Points, in no order, along strands that fork and pass close to each other.
Points whose rows are less than 102 apart are linked; no others are. Some points are linked to none.
K_329: [-14 -32 -33 14 35 15 -6 23 -45 51 11 11 -13 31 11 -20 8 -2 -20 40 39 -21 34 7 -17 -41 5 -20 -22 32 -9 20 -3 -15 -21 -29 -13 16 -2 -46 12 -9 18 -14 27 28 12 18 47 15 27 23 -18 25 0]
K_565: [-38 -10 -38 11 -3 2 -16 8 5 6 4 36 7 -29 48 -32 -3 -12 -9 80 -9 1 10 2 7 0 -9 -4 -19 12 33 18 -1 -4 4 13 4 36 -2 -30 -34 25 9 -14 -39 33 -19 51 11 12 46 47 -12 28 5]
K_317: [3 22 -14 -2 -12 -57 1 -14 26 -8 -30 -26 3 -21 -6 6 -31 0 25 -18 -24 -15 -13 1 6 26 -25 33 12 8 18 -3 -5 42 11 26 -11 -7 -15 52 -3 5 -11 10 -30 14 -10 -34 26 -24 2 -5 5 -19 15]
K_921: [11 -17 -7 21 18 26 23 3 -5 -8 39 -5 17 31 -8 -13 7 -22 -32 11 20 2 18 19 31 -14 -6 -17 -26 0 19 -27 -22 -7 18 -17 31 21 4 2 20 8 -23 -32 -2 -22 -13 35 -27 26 -28 -7 29 -22 2]
K_573: [34 -3 3 5 11 22 51 16 10 7 12 7 14 24 -4 -4 -19 -3 21 -10 23 7 12 -13 41 9 -41 -12 -9 2 -4 10 -39 9 1 -4 -2 1 -15 -11 56 10 -19 -15 -37 2 49 17 -23 15 -22 -17 14 -26 22]
K_903: [21 -4 -37 12 3 -23 26 3 -7 5 -10 4 36 33 -24 -18 -17 20 15 20 -17 14 15 -21 25 10 -12 24 -1 -1 52 -21 -50 17 16 -5 -12 13 -12 7 18 15 5 -17 -42 23 -5 -14 -9 -17 -24 -18 -9 -19 20]
K_928: [49 13 20 -17 30 8 9 29 -15 11 -1 -16 -28 33 -29 33 8 21 0 -71 11 -14 1 -9 0 7 -5 -22 -6 -2 -32 11 9 1 -24 -10 3 -31 -9 27 18 -27 -5 20 22 -26 39 -22 20 15 -6 -24 9 -12 -2]
K_483: [15 26 -31 1 1 -33 26 29 2 -7 -39 -15 -20 -11 20 -16 -32 20 45 -30 -26 -44 11 -12 10 35 -22 44 21 34 -12 47 -4 12 -8 38 -24 -9 5 50 16 -34 33 16 -24 33 19 -49 32 -5 28 -5 -23 11 3]
K_316: [8 11 20 -24 13 -26 -7 -39 0 53 35 12 -18 -14 46 -24 -13 -13 64 1 35 -6 20 -18 -15 -6 -4 33 16 -17 -14 32 -4 -5 -29 -22 -13 -30 9 -37 11 -1 -51 31 13 21 22 5 29 -20 1 -16 -11 0 20]
K_294: [-37 -9 17 7 -20 34 -32 -13 8 -24 4 7 6 -31 4 23 25 -2 -3 11 -2 20 -7 5 -12 -7 28 -22 13 -9 -11 -15 29 -21 -2 9 1 -13 13 -34 -32 8 -11 -6 20 -19 -24 35 -33 0 -1 12 7 11 -8]
K_874: [39 -6 -1 19 9 1 30 28 -8 -20 -2 -23 16 54 -42 12 7 25 -31 -34 -19 -15 -8 9 26 15 2 -13 -7 -1 -1 -27 -30 17 15 14 -2 19 -27 55 18 -5 23 -27 -23 -20 4 -7 -16 30 -31 4 18 -29 1]
K_365: [21 0 0 -26 -23 -48 6 -55 4 43 -11 4 37 18 -12 -18 2 -1 23 3 8 16 3 -24 -2 -8 -5 35 22 -23 36 -21 -45 16 3 -46 -4 -8 1 -11 7 2 -24 -2 -2 4 -19 -33 -17 -48 -31 -13 -5 -13 3]
K_54: [-24 18 -3 -29 -42 -22 -29 -32 51 -39 -26 -27 21 -41 -7 21 -14 -16 -3 -5 -33 18 -34 19 -3 21 -2 2 8 13 6 -36 -6 37 32 29 0 10 6 31 -29 24 2 19 -9 1 -34 -24 -25 -18 3 13 6 -10 8]
K_498: [-12 -16 -8 33 -40 27 -5 14 26 -26 -13 21 16 -34 26 -1 9 -10 -19 45 13 17 5 12 32 18 -28 -27 -30 24 9 -15 -10 -1 7 25 16 28 -22 -36 -1 17 21 -33 -33 11 14 68 -51 44 17 31 -15 -10 -14]
K_933: [2 1 -5 7 9 10 -3 21 -24 26 -4 6 -9 8 -5 -17 3 8 -5 -4 4 -5 10 -4 -4 -1 15 -7 0 2 -9 18 7 -3 -16 -2 -12 -3 9 -7 2 -6 16 -9 14 -5 20 2 15 7 8 -10 1 4 2]
K_487: [23 11 -6 2 32 -5 38 24 -25 0 3 -30 19 64 -46 10 9 19 -34 -31 -12 -7 -1 11 9 5 17 3 -10 3 13 -27 -28 9 21 -1 9 14 1 42 17 3 16 -10 -4 -37 -11 -20 6 10 -27 -4 20 -22 -4]
K_971: [26 6 43 -18 33 35 9 4 4 -20 20 -15 -15 34 -44 33 13 -1 -29 -60 20 -14 -3 22 7 -3 -24 -5 0 -14 -5 -17 6 7 8 -20 16 -18 -12 42 -5 -15 -39 23 20 -35 8 4 5 16 -29 -17 38 -21 -11]
K_373: [-22 -25 -20 11 -13 -18 -11 35 -20 -17 -32 -9 -7 -7 3 11 17 40 -48 -15 3 -13 -3 -6 -30 0 41 -21 -8 5 -47 3 35 -32 -30 10 -24 17 1 2 -11 -26 52 -19 24 0 -5 -9 -2 15 18 6 -31 25 -25]
K_48: [-7 45 0 -7 25 -30 -8 -9 -1 -4 -9 -13 -41 -17 20 -5 -17 -5 24 -29 -15 -30 -16 18 -25 11 4 33 9 -5 -27 37 39 8 -2 20 2 -14 -8 46 -13 -27 10 50 9 6 2 -24 83 -24 33 1 -2 30 13]
K_950: [36 -6 -15 -19 14 -28 22 -6 -36 38 -4 -2 31 62 -41 -16 1 18 -3 -8 0 10 17 -22 -9 -8 4 24 18 -10 23 5 -41 6 12 -32 -15 17 -2 5 22 -9 20 2 -7 1 0 -40 6 -31 -21 -19 -14 -11 9]
K_87: [-20 40 -5 -11 -4 -30 -10 -23 28 -13 -2 -14 -35 -41 29 -2 -29 -17 37 -10 -12 -25 -16 18 -19 18 -9 39 9 4 -15 26 44 21 1 25 -3 -24 1 42 -24 0 -3 30 -14 17 -14 -28 50 -23 30 11 2 24 14]
K_448: [-18 13 -13 1 -31 -5 -30 -3 36 -42 -19 -11 -4 -47 3 18 -16 -5 -2 6 -45 4 -33 12 -12 22 12 7 3 14 -18 -13 25 20 22 37 -2 15 8 17 -24 10 16 17 -10 0 -25 -15 -12 -1 9 17 -2 0 2]
K_5: [40 4 37 -16 34 25 15 9 -6 -10 13 -14 -25 25 -30 48 8 16 -21 -79 22 -23 -12 5 16 -2 -22 -26 -14 -6 -28 7 15 1 -9 -10 15 -27 -13 41 13 -24 -32 23 23 -28 30 -16 13 12 -15 -9 23 -17 -12]
K_602: [-32 -29 -23 16 17 14 -9 22 -30 32 1 20 -3 11 13 4 29 7 -27 31 42 1 25 0 -21 -47 23 -35 -17 11 -15 5 21 -45 -26 -8 -24 -14 12 -49 -5 -7 22 -20 36 7 -4 33 -2 14 12 14 -15 21 -26]
K_96: [23 -11 -7 7 30 21 45 -3 -12 14 36 -16 19 44 -22 -5 -2 -18 -3 19 3 -3 14 18 22 -16 -16 12 -20 -22 29 -19 -35 2 20 -19 29 10 -1 5 18 14 -39 1 -8 -20 -10 23 -11 -8 -44 -19 29 -22 7]
K_815: [-7 -18 -27 5 -17 -17 -15 15 -11 19 -18 12 24 25 -9 -27 19 27 -23 37 -16 9 9 -23 -12 -5 22 9 6 4 27 4 -21 -3 -3 -8 -8 41 8 -13 -16 -7 49 -27 8 3 -13 -25 -10 -4 14 3 -11 11 -9]
K_836: [-6 -11 -25 16 -5 -9 -3 43 -13 -42 -37 -7 -27 -17 7 17 -8 29 -36 -34 -1 -10 -10 1 -8 5 23 -33 -21 17 -62 11 36 -32 -21 24 -8 8 -1 22 1 -35 51 -13 6 8 11 -13 28 25 30 13 -28 26 -18]
K_428: [-1 31 1 -15 23 -17 -17 2 -25 2 -15 -5 -36 -19 1 3 1 8 6 -27 -14 -23 -19 13 -27 2 16 13 2 -4 -32 17 45 -4 -14 10 -7 -16 16 29 -18 -17 17 36 19 -5 -1 -26 53 -17 16 -8 -7 30 3]
K_742: [-5 9 23 -13 6 -12 -35 -23 -39 9 -6 -10 -9 11 -17 9 33 22 -16 -26 -3 4 -9 -2 -44 -13 38 -3 19 -14 -19 -3 33 -15 -5 -28 -7 -22 21 12 -33 -18 23 13 45 -31 -16 -27 18 -28 0 -14 -8 16 -6]
K_453: [-7 -15 7 12 -29 16 13 -2 23 -27 -1 9 30 -8 15 0 -5 -7 9 24 -4 24 0 1 25 15 -14 -9 -3 7 27 -31 -25 17 16 4 11 14 -8 -13 26 34 -13 -32 -32 2 14 24 -60 38 -26 0 8 -42 -8]
K_691: [-26 -21 -21 34 -35 27 -13 17 21 -46 -16 18 -6 -62 42 -7 -5 -16 -15 48 -13 6 -2 14 23 15 -33 -36 -39 21 -11 -1 18 -8 16 30 24 27 -24 -27 -12 9 17 -21 -43 17 4 64 -27 34 29 39 -16 19 -5]
K_741: [-44 -16 -29 20 -16 14 -18 13 11 -18 -15 26 -4 -47 33 -19 -5 -7 -27 51 -21 -2 2 -2 8 17 -6 -14 -19 17 9 4 15 -3 6 24 7 33 -14 -31 -21 8 16 -17 -27 24 -9 50 -1 14 35 47 -9 22 1]
K_348: [-6 9 10 -12 18 -6 -20 0 -29 -7 -14 -1 -32 5 -20 16 14 16 -19 -38 -10 -15 -13 11 -43 -5 32 -11 2 -5 -37 3 43 -16 -16 -2 -3 -22 12 29 -20 -21 27 28 38 -21 -13 -29 29 -7 11 -3 -2 28 -1]
K_998: [26 28 -23 3 13 -36 22 36 -19 25 -29 -10 -25 -2 25 -26 -30 16 49 -20 2 -36 19 -26 -7 31 -9 34 17 11 -15 61 7 3 -11 16 -31 -9 11 27 24 -20 28 16 -8 36 25 -40 51 -14 32 -4 -31 34 -4]
K_515: [-3 3 8 6 -1 10 14 0 12 -28 7 -17 25 20 -28 9 10 5 -34 -15 -14 8 -14 19 16 5 4 3 -3 -6 16 -44 -20 17 21 -3 12 16 -2 23 5 24 -3 -15 -3 -21 -14 2 -32 11 -33 0 29 -25 2]
K_152: [38 32 -4 -9 9 -17 15 12 1 -25 -26 -24 -32 3 -31 27 -17 34 4 -74 -19 -31 -7 -5 -3 30 1 5 14 7 -51 8 12 14 -22 18 -20 -5 -9 67 -4 -30 18 23 5 -6 27 -49 28 -1 7 2 -1 -9 -12]
K_282: [-9 -10 36 2 -10 52 -14 -5 26 -54 18 -6 -3 -38 -16 40 22 -6 -23 -16 23 21 -17 22 3 -8 6 -42 -5 -7 -26 -17 41 -22 -11 6 16 -40 2 -3 2 2 -25 -7 21 -24 1 14 -44 26 0 10 13 -4 -21]
K_771: [-12 -12 44 -2 18 48 -13 -21 7 -35 39 -4 -10 -13 -29 41 20 -14 -21 -23 16 9 -23 34 -6 -19 6 -25 -4 -17 -24 -11 39 -19 3 -6 23 -39 9 10 -9 -3 -34 15 31 -30 -17 14 -27 11 -15 4 28 -8 -17]
K_32: [0 -4 19 -22 -24 -27 -6 -56 16 24 11 7 26 -2 10 -14 -1 -23 29 16 7 27 3 -10 -4 -18 -2 29 16 -15 40 -11 -24 -2 6 -31 7 -14 13 -21 0 19 -47 -3 -4 3 -16 -11 -14 -29 -20 -14 9 -3 1]
K_884: [2 16 21 -18 -7 -37 0 -38 18 35 2 10 -11 -19 39 -13 -6 -6 62 -1 19 -2 1 -24 -10 6 -2 43 16 -25 14 18 0 0 -16 -25 -18 -29 3 -1 6 10 -36 27 5 13 13 -24 21 -31 7 -17 -11 -5 19]
K_550: [23 17 21 -12 30 -12 5 -13 -13 38 16 6 -35 0 26 -5 -11 -16 43 -13 29 -5 12 -2 -18 1 -15 14 3 -12 -25 45 7 2 -23 -17 1 -34 1 -4 18 -8 -29 37 15 7 37 3 39 -12 -2 -19 -6 3 11]
K_64: [-28 -5 -27 7 19 9 -18 -4 -8 30 25 32 6 0 39 -34 -8 -18 -4 76 -12 1 9 -3 -5 -30 7 -3 -11 0 33 14 -10 -11 6 -5 11 24 6 -53 -35 13 4 -8 -16 27 -22 43 31 3 29 34 -2 40 10]
K_335: [-4 -22 -37 16 42 2 19 24 -38 50 21 19 2 28 14 -33 0 -13 -5 54 19 -12 32 -4 5 -29 -6 -7 -22 30 7 21 -23 0 -2 -30 -2 31 7 -38 13 3 13 -22 -4 18 19 29 42 20 26 23 -12 5 12]
K_812: [-9 -3 18 -15 10 -6 -33 -14 -38 11 -3 5 -1 21 -21 -5 38 8 -31 3 -14 10 -1 8 -32 -36 39 -5 8 -7 1 -2 21 -18 6 -17 4 10 22 -3 -37 -16 32 10 44 -20 -39 -22 24 -27 10 -8 9 32 -9]
K_826: [10 0 6 -7 30 18 32 -1 -2 26 31 11 -8 24 8 -15 -9 -30 22 17 17 0 8 11 30 -11 -27 1 -6 -7 5 20 -27 3 2 -9 24 1 1 -28 22 8 -41 8 -10 1 12 26 14 7 -13 -10 7 -9 28]
K_451: [-22 -11 5 -14 17 11 -26 -19 -25 44 29 25 0 8 23 -34 5 -24 10 61 2 5 14 1 -12 -49 19 13 -4 -9 32 27 -5 -18 1 -15 11 9 22 -57 -41 4 -6 13 13 12 -33 28 38 -14 23 16 1 31 19]
K_840: [-17 1 21 -1 -27 17 -2 -18 33 -43 -4 -17 29 -9 -18 15 7 -16 -20 -8 -9 17 -26 23 7 11 11 5 4 -2 20 -49 -13 24 31 4 15 16 8 17 -10 38 -25 -2 4 -21 -33 -6 -44 -2 -26 6 24 -25 -8]
K_169: [24 22 17 -2 29 3 8 13 2 13 6 9 -31 -6 17 -10 -19 -13 53 -10 23 -19 7 8 0 8 -26 5 -6 2 -14 48 11 5 -17 5 9 -31 4 -1 11 -4 -25 16 -5 19 45 7 54 12 21 -9 -9 7 23]
K_421: [-11 18 18 -14 -22 -46 -3 -40 28 10 5 -13 -1 -18 13 -4 -22 -11 58 -15 -9 -2 -9 -25 -1 15 -14 35 11 -18 20 11 3 23 -10 -3 -20 -33 -12 21 14 10 -53 25 -21 19 12 -27 12 -36 -8 -20 12 -18 15]
K_7: [-29 -24 -16 0 -29 -12 -37 3 -18 -12 -18 -4 25 -11 2 4 34 23 -53 14 -27 13 -7 -10 -26 -1 45 -25 12 0 -7 -23 11 -26 17 2 -10 38 5 -4 -34 -12 60 -14 23 -7 -41 1 -20 -15 10 14 -3 24 -21]
K_637: [13 -20 28 2 24 41 -5 5 -13 -24 18 -1 -12 18 -40 33 21 2 -38 -30 20 -3 -8 23 -4 -23 10 -30 5 -11 -29 -10 37 -22 -1 -15 11 -32 8 19 6 -14 -14 7 36 -31 -3 2 -22 16 -17 -12 23 0 -25]
K_52: [12 -10 32 -6 16 27 0 -6 -5 -14 19 -14 -6 32 -37 30 12 2 -34 -51 12 5 -4 18 0 -11 5 -4 19 -12 -10 -27 13 -7 -7 -14 6 -23 -5 30 11 -12 -26 7 28 -44 1 -13 -24 2 -30 -20 33 -27 -24]
K_203: [33 21 -15 2 8 -16 29 27 -4 32 -11 3 -22 0 29 -20 -27 9 65 1 24 -27 24 -23 0 27 -15 24 14 5 -9 50 0 -4 -21 5 -26 -19 -4 -8 40 -14 4 18 -18 39 38 -18 35 -2 31 -11 -26 19 14]
K_31: [-29 12 30 -5 7 8 -43 -28 -9 2 16 19 -19 -13 9 -5 13 -20 5 19 -5 3 -12 21 -28 -27 17 4 12 -13 4 7 33 -14 10 -8 7 -17 20 -22 -46 6 -6 13 26 -8 -38 13 29 -33 9 1 8 35 13]
K_298: [-15 -19 -22 7 1 -2 -11 26 -41 45 -1 4 13 26 -1 9 26 29 -35 13 29 3 19 -22 -30 -34 39 -19 -3 9 -14 6 12 -45 -40 -20 -40 0 13 -42 -12 -26 42 -20 36 2 -4 -1 11 10 13 3 -16 20 -24]
K_553: [24 33 -33 4 15 -32 31 23 15 -2 -22 -14 -20 -3 -2 -7 -45 13 41 -35 -26 -36 5 -8 25 32 -44 25 6 22 1 44 -13 24 -8 31 -19 -4 -15 57 37 -28 7 13 -39 23 32 -34 33 -6 16 -9 -15 4 7]
K_673: [-17 13 10 -11 -29 7 -9 -21 46 -41 -10 -28 21 -30 -9 17 -14 -33 -9 9 -25 13 -35 24 6 17 4 -2 -10 -1 21 -53 -6 29 41 26 17 1 2 17 -24 44 -13 12 -11 -9 -41 -10 -28 -13 -24 20 7 -15 14]
K_907: [-44 -8 30 4 -3 22 -39 -22 -7 -17 17 5 -4 -28 8 11 22 -12 -10 21 -14 19 -18 21 -30 -18 36 -14 7 -17 -3 2 44 -24 7 8 6 -14 20 -34 -40 -5 -1 7 26 -3 -32 28 -3 -11 11 12 9 23 8]
K_17: [-21 -16 -4 7 -3 2 -33 -4 -38 13 -4 8 21 21 -21 -6 38 12 -56 26 -15 8 -8 -4 -29 -30 49 -16 10 0 7 -7 14 -28 3 -14 -7 26 14 -21 -39 -24 50 -19 42 -23 -38 -9 0 -20 11 3 -7 29 -23]
K_182: [-4 0 -10 -7 -38 -9 6 -12 34 -27 -21 -17 33 -24 2 9 -27 -13 26 29 -13 16 -15 0 29 27 -19 10 3 10 66 -47 -49 34 23 12 3 -1 -2 18 7 40 -24 -12 -43 20 -20 -6 -41 -12 -27 -24 -1 -30 13]
K_260: [10 -9 14 12 -5 24 10 -1 2 -8 19 5 19 23 -15 3 14 -7 -21 -1 8 22 8 1 18 -7 6 -7 -1 -3 7 -28 -17 -1 10 -9 19 15 -4 -6 14 15 -3 -20 6 -24 2 8 -43 18 -21 -9 19 -31 -10]
K_652: [10 5 46 -12 -11 1 1 -28 32 6 17 10 -22 -30 25 3 -20 -21 51 -19 21 8 -2 -5 7 8 -30 17 9 -14 7 13 -1 5 -16 -14 -2 -38 -6 -21 24 19 -69 9 -4 3 28 6 -24 -11 -17 -9 -2 -19 2]
K_174: [-14 -16 3 -2 -35 6 -17 -18 7 13 -2 13 26 -1 4 -10 31 10 5 44 -4 17 9 -24 0 -16 12 12 19 -10 28 -14 -17 -23 -2 -19 -1 28 16 -34 -17 9 17 -15 8 8 -18 10 -31 -4 -1 -4 -17 1 -15]
K_419: [-25 -16 25 -4 -30 39 -26 -23 24 -51 0 -16 19 -51 1 47 28 -2 -17 -2 0 28 -17 12 -9 8 37 -33 19 -10 -20 -27 37 -11 1 14 4 -21 7 -20 -15 -1 -16 2 28 -29 -15 16 -47 4 -13 6 2 0 -22]
K_63: [-17 -27 -22 26 36 29 -9 28 -33 24 9 9 -15 24 12 8 12 -10 -26 28 53 -9 24 9 -15 -45 2 -42 -33 28 -33 18 20 -32 -15 -12 0 -9 -2 -48 10 -20 9 -18 33 11 13 39 29 14 13 31 -13 30 -13]
K_646: [5 7 -16 11 -2 -12 2 32 5 -43 -27 -11 -29 -33 -4 17 -14 10 -20 -44 -23 -27 -28 3 -14 16 18 -8 -1 6 -57 9 40 -7 -11 33 3 20 2 39 -16 -22 41 8 9 -2 -5 -33 25 10 27 3 -11 14 -8]
K_842: [32 5 42 -19 9 9 21 -15 12 11 25 0 -29 -3 10 5 -22 -19 29 -28 20 -7 -4 -1 13 4 -32 -1 -3 -17 0 19 -12 4 -6 0 5 -34 -18 -14 25 1 -52 13 -5 0 36 11 -5 1 -21 -15 5 -23 7]
K_635: [8 27 -14 -13 7 -15 9 4 0 -41 -35 -11 -36 -11 -11 13 -21 14 -5 -60 -32 -26 -24 8 -11 30 -2 13 6 11 -54 15 32 3 -8 36 -2 -3 1 69 -22 -33 33 36 4 -1 -1 -34 38 1 28 11 -7 5 1]
K_414: [25 2 3 3 40 7 12 16 -34 23 10 -3 3 59 -34 1 13 8 -36 -27 2 -7 14 5 3 -15 16 -5 -4 0 13 -8 -14 -4 5 -18 9 9 2 17 16 -10 10 5 8 -29 -3 -1 13 4 -22 -16 23 -9 -6]
K_976: [-8 -3 8 -3 18 3 10 -9 -6 20 29 18 6 21 8 -26 -6 -24 18 39 4 -1 18 6 13 -27 -2 15 -1 -16 24 16 -28 -3 10 -11 21 11 6 -32 -3 16 -23 -5 -4 -4 -2 26 4 -8 -5 -2 10 -1 22]
K_172: [-13 6 -8 1 -48 13 -3 -4 45 -39 -17 1 30 -35 0 12 -12 -11 19 21 -12 19 -20 4 26 35 -10 -1 4 18 32 -37 -25 27 20 13 15 4 -4 5 19 38 -21 -26 -33 15 4 7 -60 20 -21 1 7 -28 7]
K_262: [-12 15 2 -16 -10 -39 3 -36 32 -9 -9 -10 7 -23 -4 7 -31 -17 38 -5 -18 -5 -20 6 16 16 -34 31 -1 -1 37 -6 -6 41 9 7 -7 -26 -22 29 7 25 -46 13 -31 7 -10 -18 17 -27 -8 -15 17 -18 19]
K_837: [-32 -7 -14 5 -31 -6 -42 -2 -1 -27 -18 6 8 -39 14 3 16 16 -27 14 -32 5 -12 -2 -14 3 37 -12 14 1 -13 -15 26 -14 10 16 -1 25 10 -16 -35 -5 38 -8 8 9 -30 -5 -10 -7 17 14 -14 18 -3]
K_845: [26 -4 31 -13 9 3 21 -4 5 15 22 -9 -5 20 -19 6 -13 -8 22 -45 13 9 6 -17 16 12 -28 17 11 -11 6 -4 -27 16 2 -11 -2 -12 -23 7 28 7 -38 13 -11 -11 29 -6 -7 -5 -36 -18 10 -23 -1]
K_829: [-6 -16 -25 3 -29 -13 -21 0 1 46 -2 24 25 5 4 -20 25 26 -13 53 -7 12 21 -38 -10 -29 21 15 16 -12 31 -12 -25 -14 -8 -17 -5 31 15 -44 -8 -2 33 -16 6 26 -4 -10 -21 1 6 6 -22 -5 -31]
K_196: [-22 6 16 -20 12 4 -30 -34 -9 29 23 24 -20 -2 33 -25 9 -18 27 37 12 -3 2 7 -23 -33 15 15 4 -11 17 22 17 -13 -5 -11 8 -19 15 -44 -35 4 -14 19 20 7 -15 13 29 -18 16 -4 -5 31 8]
K_481: [-6 -22 2 27 -47 29 8 14 24 -16 -14 2 13 -30 30 5 3 9 -8 31 34 27 12 -12 27 2 -32 -39 -21 16 -12 -10 -7 -20 -19 19 -6 10 -9 -44 17 15 14 -40 -21 11 35 60 -60 45 10 17 -24 -15 -19]
K_342: [-10 -2 -23 5 -5 -9 -8 19 -10 14 -16 9 4 6 8 -27 8 12 1 17 -16 -8 7 -12 -12 -7 9 11 5 1 14 23 -10 -1 -8 8 -14 25 5 -3 -11 -1 34 -14 -3 11 6 -7 3 -4 18 1 -5 7 5]
K_235: [-18 -16 -7 23 -37 31 -11 -3 26 -54 -12 -7 29 -40 7 11 16 -8 -36 15 -15 27 -16 13 17 25 0 -32 -14 20 0 -49 2 11 28 14 20 36 -14 -6 4 21 21 -26 -13 -21 -7 38 -60 35 -9 32 4 -22 -9]
K_208: [22 -9 3 18 -15 20 32 22 17 9 11 15 19 -1 13 -9 -2 6 9 8 22 19 26 -25 36 14 -26 -16 -6 9 -1 -5 -37 4 -8 -4 0 8 -15 -29 36 9 -4 -32 -24 16 41 30 -49 34 -17 -2 -3 -41 9]
K_484: [21 -5 -4 26 -33 13 22 20 27 -7 1 15 6 -29 37 -2 8 11 18 15 34 12 19 -10 38 18 -43 -25 -23 11 -16 5 -6 -7 -21 13 2 3 -11 -26 26 14 0 -31 -33 11 43 35 -43 53 6 11 -9 -23 -6]
K_256: [20 34 11 -1 5 -4 17 20 21 16 6 -1 -37 -19 40 -14 -33 1 57 -8 20 -10 12 -9 3 26 -36 15 2 -7 -13 44 13 5 -27 18 -5 -27 -4 -6 20 -7 -23 8 -13 30 40 -10 23 2 25 -17 -22 6 8]
K_886: [47 20 1 -15 19 -16 19 19 -26 16 -28 -23 -25 30 -33 17 -9 29 7 -81 -14 -21 2 -18 -4 23 0 2 -4 2 -34 11 2 11 -16 1 -22 -7 -14 48 18 -33 23 21 13 -16 36 -37 34 1 6 -14 2 -11 -5]
K_45: [19 -11 -4 2 25 20 43 18 -11 22 33 11 12 35 -6 -24 -13 -17 -2 19 24 -4 20 -1 37 -3 -38 -14 -20 0 1 7 -38 6 6 -11 14 12 -3 -16 39 -2 -11 -21 -15 -8 28 25 -14 17 -29 -8 6 -15 17]
K_532: [22 0 -10 -23 -8 -38 -4 -30 -17 41 -2 13 18 31 -16 -26 12 6 8 11 -8 21 12 -13 -18 -16 6 26 22 -18 30 -5 -31 7 7 -35 -5 14 11 -10 2 -8 7 2 12 0 -22 -34 11 -43 -3 -23 -12 -3 -2]
K_767: [-22 -3 -6 -3 -2 -4 -2 -1 5 14 13 17 15 7 6 -23 11 -17 -8 48 -13 16 5 -5 0 -15 2 9 -2 -3 40 0 -22 9 10 -7 15 27 7 -33 -27 15 4 -18 -6 8 -25 15 -16 -1 2 9 -1 12 3]
K_216: [-30 -29 -35 11 0 -10 -10 37 -38 12 -25 0 -3 14 6 9 25 35 -58 1 19 0 7 -18 -46 -24 45 -34 -8 8 -30 0 29 -42 -27 -12 -28 10 1 -20 -14 -19 55 -21 30 6 -12 -2 7 0 20 16 -23 38 -43]
K_463: [-16 -13 18 2 -3 28 -11 -12 15 -58 14 -3 -4 -19 -34 28 4 -15 -32 -17 -24 4 -35 36 0 8 7 -30 -3 -1 -27 -19 31 12 14 31 15 -5 -12 19 -18 -6 6 24 9 -26 -27 3 -16 24 -3 13 28 1 -4]
K_422: [13 4 -16 -1 -12 -19 9 -6 19 -7 -11 -4 26 9 -11 -11 -25 0 34 16 -13 14 -5 -15 25 18 -24 24 7 5 50 -23 -41 34 18 -3 -1 2 -5 15 25 30 -28 -1 -41 15 -4 -10 -28 -19 -23 -21 -9 -21 26]
K_561: [-9 33 -21 -2 -6 -43 7 -13 21 -6 -22 -9 -17 -40 18 -8 -34 -9 38 -5 -27 -23 -12 5 6 15 -26 41 2 7 12 21 13 29 6 32 -16 -17 -7 46 -11 1 -10 19 -21 29 -5 -28 34 -24 17 -4 -3 15 20]
K_722: [27 -9 -39 6 6 -22 31 21 -18 31 -9 -4 30 56 -30 -20 0 24 -8 13 -4 7 19 -29 3 8 2 9 4 0 35 -1 -54 9 15 -17 -19 27 -2 2 31 6 23 -22 -24 12 11 -25 -14 -6 -11 -9 -9 -9 14]
K_184: [-32 0 -9 -2 -33 3 -30 7 16 -47 -14 4 -9 -56 14 16 0 -1 -20 9 -41 -6 -25 13 -14 26 31 -26 0 2 -39 -10 36 1 21 29 -4 14 5 -2 -26 2 28 5 -2 0 -34 -3 -7 6 19 19 -16 10 3]
K_855: [27 -10 25 2 31 18 34 -9 -4 17 30 -20 18 44 -22 4 -16 -10 3 -22 22 1 9 -5 22 0 -21 16 0 -22 9 -21 -46 9 16 -19 8 -3 -17 0 32 4 -47 0 -19 -11 11 6 -20 -12 -52 -25 18 -29 -1]
K_674: [8 5 5 14 29 14 -2 20 -25 7 0 -3 -7 33 -25 -3 16 -2 -27 -15 -6 -2 2 8 -5 -14 10 -15 -13 5 -12 -2 14 0 4 -10 17 -1 3 14 -2 -19 12 2 17 -28 -2 4 24 5 -5 -3 23 10 3]
K_801: [-7 -7 31 -14 -10 2 -1 -34 16 15 20 10 -2 -9 11 3 -7 -27 39 -4 8 19 5 0 10 -5 -8 19 19 -6 16 -7 -11 7 -1 -19 4 -22 6 -19 9 26 -47 0 1 -7 0 3 -19 -17 -20 -14 12 -16 2]

A fork is a point with three links, a tip a point with one. Leave the first point through the second and follow the links. Name the first fork or tip that comes.
K_767; K_174: K_874
K_635; K_646: K_335
K_32; K_365: K_453
K_317; K_262: K_553

Name the points in between on the shortest way along the links from the first point to the second, in order.
K_152; K_484: K_886, K_928, K_5, K_971, K_52, K_637, K_771, K_282, K_419, K_294, K_907, K_31, K_196, K_451, K_64, K_565, K_741, K_691, K_498, K_481
K_262; K_652: K_317, K_561, K_87, K_48, K_428, K_348, K_742, K_812, K_17, K_7, K_837, K_184, K_448, K_54, K_673, K_840, K_515, K_260, K_921, K_96, K_855, K_845, K_842
K_422; K_842: K_903, K_722, K_950, K_532, K_365, K_32, K_801, K_652
K_815; K_484: K_829, K_174, K_767, K_976, K_826, K_45, K_573, K_208
